Each row is a point on a landscape with many peaks, with its height.
A climber steps from a point to whichever of its 3 nearest points has the largest rise for the distance, and stops where none of them is higher. Distance is the straight distance between rows; heights are no part of it.
fes h=43.4: [-39  10 -12 -37  32 -32  14  40 -26 -23  45  20  13 -25 -33  -1  -5  46
  26   9  34   2  16]
fur h=43.0: [  8  29   7 -54  -2  19   1  -3 -24 -21  20   6  23  23 -15 -34  16   3
   9  -8  24   4  -8]
telu h=27.4: [ 37 -29   6  45   1  14 -26 -27  25  31 -55  -3 -38 -10  43  18  19 -47
   5   4 -31   6 -16]
Zikev h=44.4: [ 16  25 -11  19 -19   3  13  38  -1  17   4  -6  -1 -30   5   8 -14  -7
   6  27 -26  -9   8]
bisi h=50.7: [  2   7  -7  21  -7 -10   4  45  16  18   0   0 -10 -29  12  18 -13   6
  11   9 -26 -21  12]
Ton h=48.0: [-23  12  -9  10   3 -33  18  63   5  14  21   6  -2 -29  -2  17 -10  19
  13  14 -10 -13  27]
lepeb h=49.3: [ 19  31  -4  13 -43  21  37   0  -9  25  24  -3  14  -8   0  -4  -9 -20
 -21  17 -16 -14 -10]
mibu h=39.5: [-50 -14 -15 -26  37 -31  -8   5   1 -33   9  30   1 -10 -19   0 -21  55
  21 -29  28   2  12]
Lilu h=52.6: [-18 -28  -2   0  45 -13 -40 -46 -12 -29 -21  15  -1  19 -23  -6 -32  36
  -6 -25  34  32   9]
Vurat h=44.6: [-12  41  10 -27 -18   4  38  25 -21   6  60  -3  35 -13 -18   1  -6   9
 -22  13  25   4  11]
donus h=44.1: [ -6  27  20 -17 -42  11  51 -28  13  39  60  31  15  -2   5 -14 -18 -11
 -43  23   2  19   4]
dukot h=50.3: [-31 -19  -7 -22  45 -17 -25 -14 -10 -34  -4  23   4  -5 -18 -13 -31  44
  19 -26  27  17   6]
mer h=44.0: [-33  21  -8 -17   9 -43  36  61 -20   4  48   6  13 -23 -23  15   5  26
  12  23  15   6  20]
fivud h=64.4: [ -2  18   3 -23  25   2 -28  16 -19  -8  -3  -2   9   2  -2 -10  -7  12
  32   2  18   6   1]
zire h=55.3: [-23 -38   0  22  30 -11 -39 -24  11 -20 -24 -16   0  27  -7  11 -24  23
 -11 -36  21   9  11]
gatub h=52.7: [-14 -27  -4   0  46  -8 -45 -34 -10 -23 -20   7  -3  26  -6  -3 -17  16
   2 -18  23  33   7]
nenu h=51.2: [  7  18  13 -65 -20  24   8 -11 -10 -13  30  24  24  36 -15 -39  35   8
 -13  -6  20   1  -5]
bogef h=49.1: [  0   2   2  -3  30   2 -35  14   4   2 -22   0   2   8  13   0 -12   5
  17 -16   0   6   6]
sagi h=58.8: [-10 -47  11  48  -2 -24 -31 -23  27 -23 -34 -72  -8  23 -13  48   8  -6
 -21 -29   5 -29   7]
nez h=56.1: [ -7  33  21 -47 -19   5  29   1  -7  13  78  17  35  11 -20 -14   7   8
 -35   4  33  13  16]
garut h=52.9: [-28 -42 -12  28  19 -22 -37 -45  -3 -44 -19 -13   4  22 -29   7 -30  40
 -18 -39  33   8   9]
rap h=21.7: [ 19   2   4   1   9  11 -30   2  -6   4 -39  -5  -3  10  20 -17   6 -32
  11   7 -11  14 -10]
pov h=16.7: [ 10   5   6 -30   9  16 -12 -18 -23 -20 -32  -7  12  26   6 -41  40 -26
  -3  -4   7  20 -24]
likob h=55.5: [-33 -26  -1  15  19 -36   2  36  41 -15  -8  -2  -9   9   6  27  -9  20
   8 -43  -6 -30  17]
vofa h=49.9: [-44 -32 -19   9  29 -24 -11 -28   4 -51  -7  11   7   7 -24   4 -37  47
   0 -49  31   4   8]
bariz h=51.3: [-22 -16  -2  -4  41  -9 -41 -12  -2 -16 -19   8   5  12  -2  -1 -18  22
  12 -18  21  19   5]
pek h=55.1: [  5  16  -4  -2  13   3 -21  33  -1  10  -8  -1  -1  -4  12   4 -10   5
  19  -2  -2  -3   9]
difa h=46.5: [  6  21   8 -40   0  18  -6  -6 -25 -15   0   1  20  22  -4 -35  21  -7
  11  -5  17   5  -9]
Mori h=53.6: [-13  34  31 -48 -31  -3  31   0   6  22  79  28  31   6  -8 -15  -6   1
 -44   7  26  23  15]
favif h=35.0: [-13   9  -2 -53  36   9 -19 -17 -26 -48  19  22  16  -5 -28 -20  -8  27
  30  -6  32  14  -3]
finiz h=39.1: [ 26  -5   0  38 -12   5  -3  16  30  25 -27  -1 -27 -27  27  24 -10 -15
  14   6 -35 -21   8]
Nisu h=5.9: [ 14 -12   0  -8  -1   6  -9 -14 -15  -9 -55 -13  -1  19  19 -36  55 -37
 -14   8  -7  32 -44]
dav h=37.3: [  4  -8   5   7  20   5 -42   4   7   7 -35  -5  -6   9  21   8  -3 -17
  10  -8 -12  17   0]
sovo h=7.4: [ 27 -11   1  13   5   3 -32  -8   4  12 -52  -4 -15   5  31  -4  19 -40
   7   7 -25  19 -13]
bam h=40.9: [  0  18   8 -61   2  19   0 -10 -33 -34  39  17  31  21 -32 -39  21  15
   2 -12  34   1  -8]
Rame h=37.5: [ 21 -31  10  43   1   7 -40 -23  39  26 -50 -16 -27   2  37  40   6 -34
  -4 -18 -22  -2   1]
Tadov h=40.8: [ 12 -18  -9  58 -32  54  71 -41   5  35  19  -7 -27  20  -4  10 -23 -26
 -12  52 -33 -30 -19]
Vokoz h=38.1: [  6 -22   7  44 -17  -3   4  13  55  23 -32  -5 -29 -29  29  49 -10   0
   6 -24 -39 -46  12]
bipa h=39.4: [-25  16  -9 -29  24 -18  -1  42 -25 -12  30  12  14 -14 -25  -3   3  40
  21  12  21   2  14]
Suto h=42.5: [  0  28  -9   2  -7 -13  24  49  -8  19  24  -6   8 -29   3  13 -15   5
   2  21 -10  -5  14]
Vepa h=32.0: [-49 -22 -22 -30  37 -39  -7 -14  -5 -50  21  39   1 -24 -26 -13 -31  56
  21 -40  34  11   4]
sisav h=32.2: [ 10   8  11 -50  -2  19   2 -14 -21 -24 -12   5  21  36  -1 -51  44 -11
   0  -5  16  13 -22]
zokem h=47.1: [  8  28  30 -63 -29  13  14 -16   4   3  44  40  25  36 -15 -40  32   7
 -27   5  18  16   7]
runul h=10.3: [ 33  -1 -10  17 -17  25  -2  -7  -3  16 -40  -4 -11  -1  27 -25  22 -45
   3  14 -31   9 -26]
suko h=46.4: [ -6 -24   7  -9  48  -6 -39 -35 -16 -13 -35   6  -6  36  -5 -19  13  -2
   6   0  22  42  -9]
gak h=44.3: [ -1 -12  -1  38 -13 -28  22  43  47  24   2   5 -29 -33  20  38  -9  11
   6  -6 -39 -38  17]
kiz h=45.1: [ 22 -14  -7  53 -17   1  23  16  34  32  -4  -2 -38 -42  20  49 -20   3
  15  22 -44 -42  13]
pelor h=67.8: [ 28  21 -12  19 -41  30  29  -3  -5  21   3  -4   4  -6   4 -13  -5 -24
  -3  21 -21 -10 -17]
Zuf h=28.0: [ 34   2 -20  47 -40  45  46 -23  -5  29   2  -5 -21  -3   7   2  -8 -29
  -3  41 -41 -29 -21]
bonek h=49.2: [-10 -13   9   1  36  -2 -38  -4   9  -3 -29  -2  -5  14   8  -1 -14   8
   8 -16  10  11  13]
tik h=24.8: [ 43 -33 -15  43 -15  28  -2 -29  25  19 -56 -12 -48 -16  36   2  30 -51
   8  31 -40  -3 -38]
mima h=42.7: [ 16  21  11 -47 -31  22  11 -13 -11  -4   6  23  22  34  -4 -48  38 -12
 -19  -6   9   2 -14]
Ruso h=55.8: [ 17  25 -12  29 -36  21  44   9  -7  19  25  -6   3 -30   0  10 -21 -16
  -7  37 -29 -19  -3]
muz h=47.2: [  3  -3  10 -10  35   3 -38  -7 -16 -10 -32  -2   2  22   5 -19   7 -11
  16   0   7  26  -5]
gamug h=45.0: [  8  38   4 -35 -12  18   6  10 -26  -7  31   3  21  14 -10 -21  10  -4
   4   0  19  -1  -4]
fiv h=36.1: [  4 -22   2   7  32  -6 -52 -24   4   6 -43  -6 -10  29  10  -6   5 -19
  -1  -9   5  29  -3]
kiruz h=45.2: [ 22  -8 -14  57 -22  41  61 -16  -2  26  28 -23 -32 -24   1  36 -31 -22
  -4  57 -36 -40 -16]
Dol h=31.5: [ 34  13 -11   8 -37  27  25  -8  -7  17 -20   0   2   9  12 -25  22 -31
  -1  11 -29  -3 -24]
giku h=38.6: [ 21  24  -2  -9  -7  16 -11  11 -19   7 -22  -4  11   5  17 -18  13 -23
  16   6 -12   5 -12]
Zepe h=35.1: [ 26  -1 -14  52 -34  47  55 -24   3  30  17 -16 -27  -3   2  11 -21 -24
  -7  48 -37 -38 -18]
tupo h=51.9: [-19  -8   0  24   1 -27   0  50  37  15  -5   5 -21 -13  13  36  -6  20
  11 -21 -17 -26  14]
Dob h=51.6: [-19   1  -7  17   2 -38  17  60  22  13   7  16  -7 -18   2  25  -8  23
  10 -10 -14 -22  24]
bape h=22.6: [ 38 -11 -23  47 -42  47  48 -28   4  26 -10  -9 -29   1   3   0   5 -32
   0  38 -42 -30 -29]
tipu h=46.2: [-29   4  -9 -28  39 -15 -14  14  -8 -24   4  20   7  -9 -14  -5 -14  40
  25  -9  24   9   6]
fosu h=29.7: [ 39  10 -20  40 -46  39  38 -19  -1  22  -6  -7 -14  -2  14 -11   2 -28
  -2  31 -37 -21 -20]
nula h=59.2: [  4   3 -10  43 -16  -9  51  31   6  19  21 -10 -18 -54   6  37 -27  -4
  -3  49 -39 -25   8]
Los h=51.1: [ 26  -4 -10  54 -19  14  27  10  11  27   2  -7 -32 -39  10  34 -25  -7
  15  46 -43 -38  -1]
tobal h=41.3: [ 25 -38  16  54  -7   0 -40 -41  41  30 -55 -30 -37  11  24  51  20 -41
 -27 -30  -7  -4   1]
Lazan h=44.8: [  0  44   9 -18 -34   8  36  21 -15  24  53  -1  28  -9 -10  -6 -10  -4
 -22  12   8  -1  12]
Ruz h=47.6: [ 27   8 -13  45 -25  18  36  11   1  24  10  -8  -9 -32   7  21 -26 -15
   1  42 -34 -27   0]
Gevo h=31.8: [ 28 -19   3  35  -2   8 -28 -11  25  27 -47  -4 -29  -5  37  24   6 -31
  10  -7 -31   0  -5]
Zelum h=59.4: [-33  -9  -7  -4  28 -22 -18  29  16  -8 -11   8  -3  -2   3  11 -15  28
  15 -25   4  -5  13]
Fovot h=34.2: [ -8 -22   9  33  -3 -16 -13  16  46   8 -29 -28 -13  -3  21  41  -5   1
   2 -38 -16 -33  12]
fek h=48.8: [-36   4  -7 -17  22 -33   2  53   1  -9  14  16   2 -11 -15   9  -6  41
  23  -3  12  -5  18]
pazon h=53.0: [-23  24  13 -55  -5  -2  29  23 -29  -7  87   4  44 -10 -38  -1   8  29
 -10  -1  53   4  14]
Kitu h=65.1: [-21 -41   6  36   7 -23 -21  -5  26 -26 -29 -51  -4  18   1  38  -2   7
 -12 -44   4 -28  11]
kav h=48.3: [ 23  23 -12  31 -44  31  51 -10  -8  27  18  -6  -1  -9   2   2 -23 -23
 -13  32 -28 -19  -8]
gazo h=23.1: [ 40 -20 -13  29 -10  18  -7 -22  14  18 -53  -9 -33 -10  39  -6  30 -57
   6  22 -45   6 -31]
lufem h=52.5: [-12 -37   6  32  15 -11 -40 -15  20  -4 -37 -30  -9  30   4  29  -7   3
 -10 -37  12  -7   7]
kuf h=60.5: [ -3  22  -1 -37  23   7 -18  20 -25 -20  11   1  13   4 -12 -19  -1  12
  27   3  23   1   2]
marad h=53.7: [ -6   7 -12  27  -8 -31  41  48  10  19  22  -3  -7 -40   7  32 -20  -2
  -2  32 -31 -11  17]
logop h=41.0: [  9  -6   3  33  -8 -10  -3  36  45  23 -21   0 -24 -25  27  38 -14   7
   9  -9 -31 -33  14]
Gefek h=52.4: [ -3 -39  18  41 -10  -9 -34 -19  40   2 -41 -49 -12  11  11  54  14 -12
 -19 -41  -5 -29  12]
piv h=42.6: [ 13   8 -12  43 -32  36  65 -27  -1  34  24  -9 -14  -9  -2  11 -32 -23
 -20  40 -24 -25 -17]
teno h=49.8: [-43 -15 -19  -1  22 -34   2  44  18 -12   6  16  -4   5  -9  12 -14  45
  20 -33  14  -9  16]
vode h=19.0: [ 30 -13  -6  18 -20  17   1 -16   7   9 -48 -10 -20  -6  32 -21  42 -52
  -2  16 -40   6 -37]
pura h=34.3: [  7 -24  15  46 -16  -4 -16 -12  58  16 -42 -31 -29 -14  27  56  -2 -16
 -10 -34 -21 -37   5]
nepaf h=33.8: [  1 -18   7  29   2  -5 -30  11  40  15 -35 -14 -11  -1  28  37  -8  -2
   1 -30 -13 -19  13]
toz h=53.1: [  6  14  19 -71 -12  23   8 -17  -6 -22  50  32  28  41 -19 -43  32  14
 -22 -11  27   4   1]
gen h=35.2: [-18  13  -8 -46  27  -7 -15  14 -30 -34  25  21  18 -18 -27 -16 -14  41
  36  -3  34   6   3]
Zap h=44.9: [ -6  40   4 -31 -14   2  19  27 -21   1  42  -4  28  -6 -15  -3  -1  14
  -3  12  23   0  10]
pon h=47.8: [  3 -36   9  36  12  -7 -44 -21  30  12 -43 -33 -10  29  16  37   6 -20
 -21 -30   2   2  14]
duf h=42.3: [ 33  13 -14  21 -38  33  29  -9  -3  19 -15  -1  -3   4  15 -22   9 -29
  -2  19 -28 -13 -21]
gemab h=55.6: [-17 -11  -1   7  23  -8 -28  29  22   2 -16  -3  -4   2  12  17 -16  18
  13 -22  -6  -6  15]
Rizo h=57.8: [-37 -37  -2  19  22 -23 -21  -3  23 -35 -21 -20   1  24  -9  21 -24  26
  -4 -47  15 -16  13]
Sugi h=9.6: [ 14 -19  -3  10  18  -7 -28 -16  -5   0 -59 -12 -18  22  24 -21  41 -40
  -9   8 -14  39 -31]
Puvo h=21.0: [ 41  11 -13  37 -31  30  18  -2   3  22 -12  -8 -15 -18  19   1  -4 -30
  11  32 -39 -18 -14]
tesut h=33.6: [ 14 -27  12  24  13  -4 -51 -17  18  18 -55 -11 -15  24  25   9   9 -31
 -10  -9  -8  18  -5]
fas h=59.3: [ 13  24   2 -22  -5  19  -7   8 -25  -4  -8  -1  14  10   4 -24  14 -14
  14   1   2   4  -9]
Vezi h=7.3: [ 37   0 -11  22 -16  21  -4  -1   1  17 -33  -6 -11  -6  26  -8  11 -37
  15   9 -29   1 -15]
kag h=30.3: [ 34  11  -9  26 -12  13  -2  15   5  23 -23  -7 -19 -22  28   7  -9 -22
  17  19 -34 -14  -4]
Nediv h=46.9: [  1  31  -1   6 -30  -4  44  29 -14  21  46 -13  23 -29 -12   8 -16  -3
 -24  23   4  -2   8]
lesa h=21.2: [  8  18  10 -37 -19  21   2 -12 -14  -4 -24   0  18  30  10 -48  45 -20
 -11  -9   3  11 -24]
kemap h=14.2: [ 22 -21  -4  15   2   5 -14 -15   6  12 -64 -13 -21   7  31 -21  49 -53
 -14  14 -22  31 -37]
pusu h=17.0: [ 46  -1 -18  41 -33  39  18  -6   2  26 -21  -8 -24 -20  17   5  -1 -32
  22  37 -48 -21 -18]
Suke h=35.7: [  5 -21   7  42  -9  -4 -18   2  51  11 -36 -20 -24  -7  32  49  -4  -7
   0 -36 -27 -30   5]
mudo h=58.2: [-39   3 -15 -30  38 -28  -4  29  -8 -28  22  26   5 -21 -25  -1 -12  52
  33 -13  29   5  10]
pok h=44.5: [  7  -1  13 -71  -2  21   3 -29 -17 -40  20  21  31  39 -17 -52  43   6
  -9 -13  27   9 -18]
Zurer h=16.5: [  6 -11  11 -12  22  -4 -30 -21 -24 -20 -41  -9  -1  32   2 -40  37 -29
  -2   6   5  43 -24]
Giv h=45.7: [  1 -11   1 -54  39   6 -30 -59 -43 -54  -6  18  13  14 -16 -44  14   1
  13   5  25  35 -15]
vos h=37.0: [ -8  20  -1 -52  20   5 -11   3 -38 -40  36  13  26  -7 -34 -19  -1  26
  25   0  35  -5   4]
gop h=48.4: [-26 -29 -20  -3   8 -39 -28 -69 -17 -53   2  20  13 -17 -31 -10 -43  57
 -22 -53  32  29  13]
Vuv h=45.8: [  0  38   4 -32  -1   5   4  23 -29 -12  30  -4  25  -2 -22 -15   1  12
  11   8  28  -1   6]
podar h=39.7: [-40   4 -10  -6   8 -56  28  67  -6   6  38  16   4 -15 -20  13   1  27
  14  14   6   7  27]
foma h=55.9: [  2  27  -5  -7   3  -3  -1  42 -13   6   5  -4  12 -15   1   0  -8   4
  20  11  -1  -8   5]
mudu h=52.0: [-18 -21  -5 -29  41 -18 -44 -67 -30 -46   0  33   1  -9 -26 -26 -29  39
  -2 -24  35  43   4]
kof h=48.1: [-40  16  -7 -32  12 -26  26  52 -26  -7  52   4  21 -27 -34   6   0  34
  16  18  32   5  17]
rusu h=43.7: [ 11  36  14 -31 -44  18  27 -12  -7  21  42  17  20  25 -12 -36  13  -5
 -24   2   2   5  -1]
Gar h=37.9: [-18  23  -2 -48  16  -6   7  31 -32 -25  50   9  23 -11 -30 -10   6  32
  13   8  38  -4   8]
Madim h=30.8: [ 14  -1   1  21   1   3 -22  25  16  15 -28  -1 -16 -11  23  16 -12  -9
  19   1 -24  -9   1]
Nuvi h=28.9: [  0 -10  10 -31  35   0 -31 -28 -34 -29 -32  -1   1  33   1 -40  26 -20
   4   3  16  36 -21]
gimi h=50.8: [ 10  35  -6  -1 -13   7   3  28 -14   9  10  -7  10  -8   1  -8  -2  -6
   1  15   0  -1   1]
teril h=32.4: [-39   5 -14 -20  26 -50  27  59  -9  -8  43  17   1 -22 -26   4   6  38
  20   7  18   6  24]
piru h=43.1: [  8 -34  14  34  10  -3 -49 -14  33  20 -41 -24 -19  15  25  29   8 -25
 -11 -23  -8   5   7]
disir h=14.8: [ -2 -17  12 -45  20   1 -11 -40 -29 -43 -27  -3  17  32 -11 -54  55 -12
 -17   1  22  33 -34]
lud h=20.2: [ 46 -10 -21  33 -27  36  16 -22   7  16 -38  -6 -28 -10  30  -7  21 -46
  13  24 -44  -8 -29]
nuvuz h=6.4: [ 11   0   5  -9  20   0 -29 -19 -15  -2 -43 -13  -7  23  14 -28  32 -32
   4   5  -1  33 -29]
Kitom h=45.4: [ 29  -8  -4  46 -15  11  14   9  20  29 -15  -1 -35 -36  24  38 -17  -7
  17  22 -45 -37   1]
kul h=52.2: [  0 -38  24  59 -17 -20 -33 -21  35 -11 -46 -75 -19   1  -1  63  23 -21
 -17 -28  -3 -42   5]
badiv h=52.8: [ -3  31  26 -58 -30   6  17 -15  12  23  64  43  18  25 -10 -30  14   5
 -42   9   8  16  12]
Bopeb h=47.9: [ 19   8 -12  40 -41  39  67 -38   9  32  19   7  -6   9   3 -10 -18 -25
 -29  33 -29 -13 -17]
Denab h=50.4: [-34 -34 -21   8  22 -30 -27 -56  -9 -52  -5  12   6   3 -29  -5 -40  52
 -19 -44  32  26   9]
fodek h=42.4: [-43 -25 -18 -17  32 -34 -13 -40  -3 -56   7  31   8 -16 -27  -6 -40  57
   0 -46  33  15   5]
kal h=64.2: [ 10  -9  -8  55 -14   6  57   7   5  28  24 -15 -37 -49   6  46 -34  -6
   7  54 -42 -39  -1]
pufon h=37.8: [ 10  13   2 -13  19   8 -30   1 -13   1 -26  -4   1  13  11 -15   8 -17
  20  -3   4  18  -6]
duku h=53.3: [ 10   6  -2  34 -18 -12  29  41  10  26  13  -1 -20 -45   9  31 -26   2
   0  27 -36 -25  14]
tosuf h=50.1: [  0  35  32 -31 -31   5  33 -16  10  28  64  29  23  13  -3 -24   3  -3
 -40  11  13  14  13]
Fasip h=25.8: [ 25  26  -6  -7 -26  21  10  12 -18  14  -1  -7  19   5   6 -19   9 -20
   0  14 -14  -2 -12]
surop h=34.1: [ 23  24   0 -14 -27  24  11  -2 -13   7 -16   0  12  17  10 -36  30 -26
   0  -2 -10   5 -19]
dun h=25.9: [ 35 -36  -7  46   0   0 -26 -34  27  27 -66 -12 -41  -3  39   8  34 -62
  -8  16 -37  22 -30]
vaba h=48.6: [ -6 -38   8  26  32  -6 -50 -33   6   0 -35 -18  -8  39   0  13  -9   1
 -21 -20  18  21   6]
Sep h=44.2: [ -2  35   6 -52  -8  17  15   9 -22 -11  61   4  34   8 -31 -14  10  18
 -11   5  41  -2   5]
vidib h=16.6: [ 18   8   5 -15  -9  13  -5  -7 -17  -2 -37  -7   6  23  15 -37  38 -33
   0   2 -13  19 -27]
zovaz h=57.5: [-26   5  -9 -17  26 -15 -14  40   3 -10   8  11   1  -4  -2   7 -14  38
  20 -12  12  -2  14]
nogop h=37.7: [  2   1   3 -52  28  10 -16 -34 -38 -47  -5   6  15  21 -12 -51  28  -6
  11  -3  28  18 -24]
Bas h=64.1: [-29   0  -6  -3  23 -26 -11  49  14  -1  -2   7  -4  -6  11  13 -11  32
  17 -18   4  -7  21]
sud h=43.3: [  6  20   3  19 -45  26  56 -24   4  34  36   4  10  -5   4 -10 -24 -18
 -31  26 -16  -3  -9]
mig h=43.8: [ 12  38   8  -6 -40  12  35  10 -12  23  35  -1  18  -3  -4 -14  -8  -9
 -23  11   1  -1   2]
povot h=47.5: [  2 -22   1 -38  45 -15 -40 -76 -43 -51  -8  25  -1   3 -21 -41  -6  17
  -1  -1  27  50  -7]
bos h=39.8: [ 19 -37  13  54 -11   1 -36 -29  51  23 -50 -32 -32   1  26  51  13 -34
 -14 -27 -17 -13   2]
Rokuf h=58.7: [  0  29  24 -64 -22  10  18 -11  -2   4  73  32  33  28 -21 -23  13  13
 -29  -1  28  12  14]
rukap h=42.0: [  4  43  16 -37 -32  16  23   0  -7  17  50  12  24  21  -9 -21   5  -1
 -28   1  19   4   3]
badi h=37.2: [ -7 -19  -3  47 -13 -50  58  44  44  27  21  10 -32 -41  12  54  -8   4
   7  12 -42 -40  24]
mozun h=47.3: [  5  34   2 -23  -5  11   7  27 -25   5  18 -10  20  -9  -9 -13   0  -2
   9  10   9   0   3]
Vad h=49.7: [  0  24  -7  23 -31   2  48  23  -8  20  31 -12   9 -42  -2  20 -26 -11
 -17  35 -14 -10   8]
lasu h=22.5: [ 41 -22 -13  48 -18  30  -8 -14  25  26 -43  -6 -43 -26  36  27   2 -35
  24  23 -45 -18 -10]
zazo h=39.0: [ 36   6  -9  38 -17   9   9  22   5  25 -10   0 -20 -33  23  22 -20 -11
  13  24 -38 -18   3]
Pudas h=47.0: [-13 -24   8   3  36  -7 -43 -14   5  -4 -34  -3  -2  26   3  -1 -11   2
   5 -16  14  23   8]
sufat h=55.4: [-12 -14  -2 -20  50  -3 -41 -34 -18 -25 -21  12   4  12  -8 -18 -12  15
  14  -7  27  33   1]
bog h=38.3: [ 20  21 -10  18 -15  13   0  22  -6  11  -2  -9   1 -20   9   1  -7 -11
  12  17 -25 -12  -4]
fono h=54.7: [-25  31  25 -52 -20  -1  31  10 -14   6  85  15  36   1 -28   0   3  19
 -29   7  40  11  15]
zasog h=59.0: [-10   3  -1 -27  40   2 -28  -7 -18 -21 -17   8   4  13  -5 -16  -6  10
  22  -5  19  19   1]
mudof h=33.2: [ -3   5   2 -52  38   8 -24 -25 -36 -40   4  14  13  10 -13 -32  -3  10
  25  -5  31  13  -4]
bitu h=45.9: [ 16  40   1   5 -30  12  20  30 -18  15  17  -7   7 -18   1  -3  -9  -8
  -5  20 -13  -8   5]
vob h=51.4: [ -8 -11   1 -37  46  -7 -34 -57 -37 -39 -17  18   6  11 -12 -33  -7  17
  12  -3  25  41  -5]
somo h=7.2: [  9 -11   4  -9  14  -2 -23 -23 -18 -17 -52 -17  -1  28   5 -41  53 -30
 -17   8  -1  40 -42]
Tum h=41.9: [  3 -18   9  50 -20 -35  43  33  62  25   3   6 -39 -33  14  55   2   9
   8 -12 -34 -54  16]
volev h=56.3: [ -1 -10  -9  46 -29  45  72 -46  10  39  35   3 -25  17  -4   2 -40 -27
 -22  44 -28 -20 -18]
komur h=55.2: [-46 -21 -10  -2  33 -23 -15  13  19 -22 -10   4  -3  18  -7   9 -20  40
   9 -41  21  -6  10]
tateg h=24.0: [ 28  22  -7   9 -27  22   4  10 -12  14 -16  -1   3  -3  11 -17   7 -27
  10  13 -17  -2 -12]
navo h=32.5: [-14 -27  15  45 -15 -27   5  18  53  -3 -28 -41 -20 -13  18  59   9 -11
   1 -42 -22 -55   4]
meb h=47.7: [-12 -14   0  28 -13 -37  20  47  51  16  -3   6 -23 -14  10  43  -3  12
   6 -26 -32 -38  20]
Tirer h=39.6: [-36   0 -13 -27  30 -41  14  52 -11 -14  29  25   5 -12 -24   0   0  45
  25  -2  17   3  20]
Tipon h=60.0: [-44   7  -4 -49  15 -31  31  39 -35 -26  74   9  30 -30 -45   3  15  46
  13  17  39  12  14]
bet h=44.7: [ -5  44   7 -38 -10   6  26  18 -18   3  61  -1  36   4 -22 -11   5  12
 -15   7  28   2   9]
fabuz h=56.0: [-26 -23  -8 -19  38 -22 -38 -51 -19 -40  -6  29   2  -2 -21 -11 -37  42
   5 -34  33  30   7]
pimu h=36.6: [  2 -14   9 -54  28  -1 -17 -63 -39 -63  -8  14  18  27 -22 -56  38  -3
  -4   1  28  36 -27]
peba h=47.4: [  4  32  22 -27 -42  12  36 -11   6  28  54  20  17   8  -7 -20   0  -4
 -44  16   3  15   6]
Gat h=38.0: [-46   3 -12 -33  23 -41  27  47 -24 -15  56  18  14 -28 -41   4  11  46
  25  14  32  14  24]
Daku h=49.6: [-39  12  -9 -49  17 -22  17  34 -36 -26  62  17  27 -31 -44  -1   6  49
  20   9  42   6  15]
melo h=55.7: [ -2  24  16 -69 -16  21   3  -7  -7 -13  61  22  35  29 -25 -28  26  14
 -16  -6  36   7   6]
basuk h=43.6: [ 21  32   4 -26 -22  26  11   1 -20   1  -6  -2  17  19   7 -39  26 -19
   0   6   1   1 -13]
lumu h=51.5: [-33  26   6 -42   5 -16  27  33 -33 -13  70  -2  32 -18 -35   6   5  28
   0  13  45  10  10]
ginur h=39.3: [  1 -10   8 -36  41  -1 -31 -50 -35 -43 -19  11   8  27 -15 -41  23  -6
   7   7  21  40 -20]
komo h=18.0: [ 25   7  -6  11  -7  19 -16  14  -3  13 -25  -6  -4  -8  24   0  -2 -25
  16  11 -29   2  -4]
rup h=52.1: [-20 -47  -3  40  15 -17 -36 -26   5 -30 -30 -41   2  35 -19  26 -11  17
 -19 -32  19 -11   9]
konit h=36.7: [ 10 -20   9  31   8   5 -40   3  33  20 -42 -15 -17   7  30  21  -2 -17
   4 -19 -18  -3   3]
tafa h=50.0: [-27  -2  -5 -13  44 -11 -28   4  -1 -18 -10   9  -3   6  -2   3 -23  33
  16 -19  20   9   9]
razi h=39.9: [ 17  34   4 -11 -48  24  32  -6 -11  18  18   8  16  15  -2 -28  16 -15
 -23   8  -6   7  -8]
zer h=52.3: [-20 -29 -14  -4  24 -24 -41 -76 -21 -41  -7  30   3   1 -28 -18 -33  45
 -18 -35  35  35   9]
pagi h=49.0: [  9 -39  14  58 -12 -10 -40 -31  29  10 -49 -63 -15  12   1  59  25 -28
 -28 -33   1 -21   4]
lazuf h=60.9: [-32 -36   1  25   9 -30 -13  14  33 -23 -19 -30  -4  17   1  34 -11  13
  -5 -45   1 -25  10]
Kef h=48.2: [-10  24  36 -62 -16   3  22  -6  12  18  90  43  30  13  -9 -15   3   7
 -40  16  28  31  20]
sav h=40.3: [  5  28   2  23 -37  18  60  -7  -2  34  45  -1  13 -20   0  10 -31 -17
 -27  26 -12 -12  -1]
lopo h=56.6: [-12  -1  -2   9   8 -17  -4  55  22  14  -5  -1  -7 -18   9  20 -17  21
  15 -13 -15 -19  17]
kuviz h=57.0: [-18 -27   3  18  14 -14 -29   9  30  -2 -34 -14  -5  10  10  26 -15  12
   1 -40   2 -15  10]
dodi h=43.9: [  9 -44  13  43   5  -1 -40 -27  36  23 -48 -30 -21  20  23  39  11 -31
 -19 -26  -2   1   4]
niku h=45.3: [-17  24  -5 -13  10 -20  11  58 -12   2  19   0   6 -24  -6   9  -3  24
  12  12   7   2  17]

For each start below, name the point where the climber stops.
bonek -> fivud
Lazan -> Ruso
gamug -> foma
telu -> Kitu
povot -> fivud
Vuv -> foma
teril -> Bas
rap -> fivud
Pudas -> fivud
pok -> Rokuf
mima -> Rokuf
pazon -> Rokuf

For each start below, name every point that the climber comes to, in order.
rusu -> peba, tosuf, Mori, nez, Rokuf
Vokoz -> logop, gak, meb, tupo, lopo
garut -> zire, Rizo, lazuf, Kitu
badi -> meb, tupo, lopo
donus -> tosuf, Mori, nez, Rokuf
fiv -> Pudas, bariz, gatub, sufat, zasog, fivud
bipa -> fes, Daku, Tipon
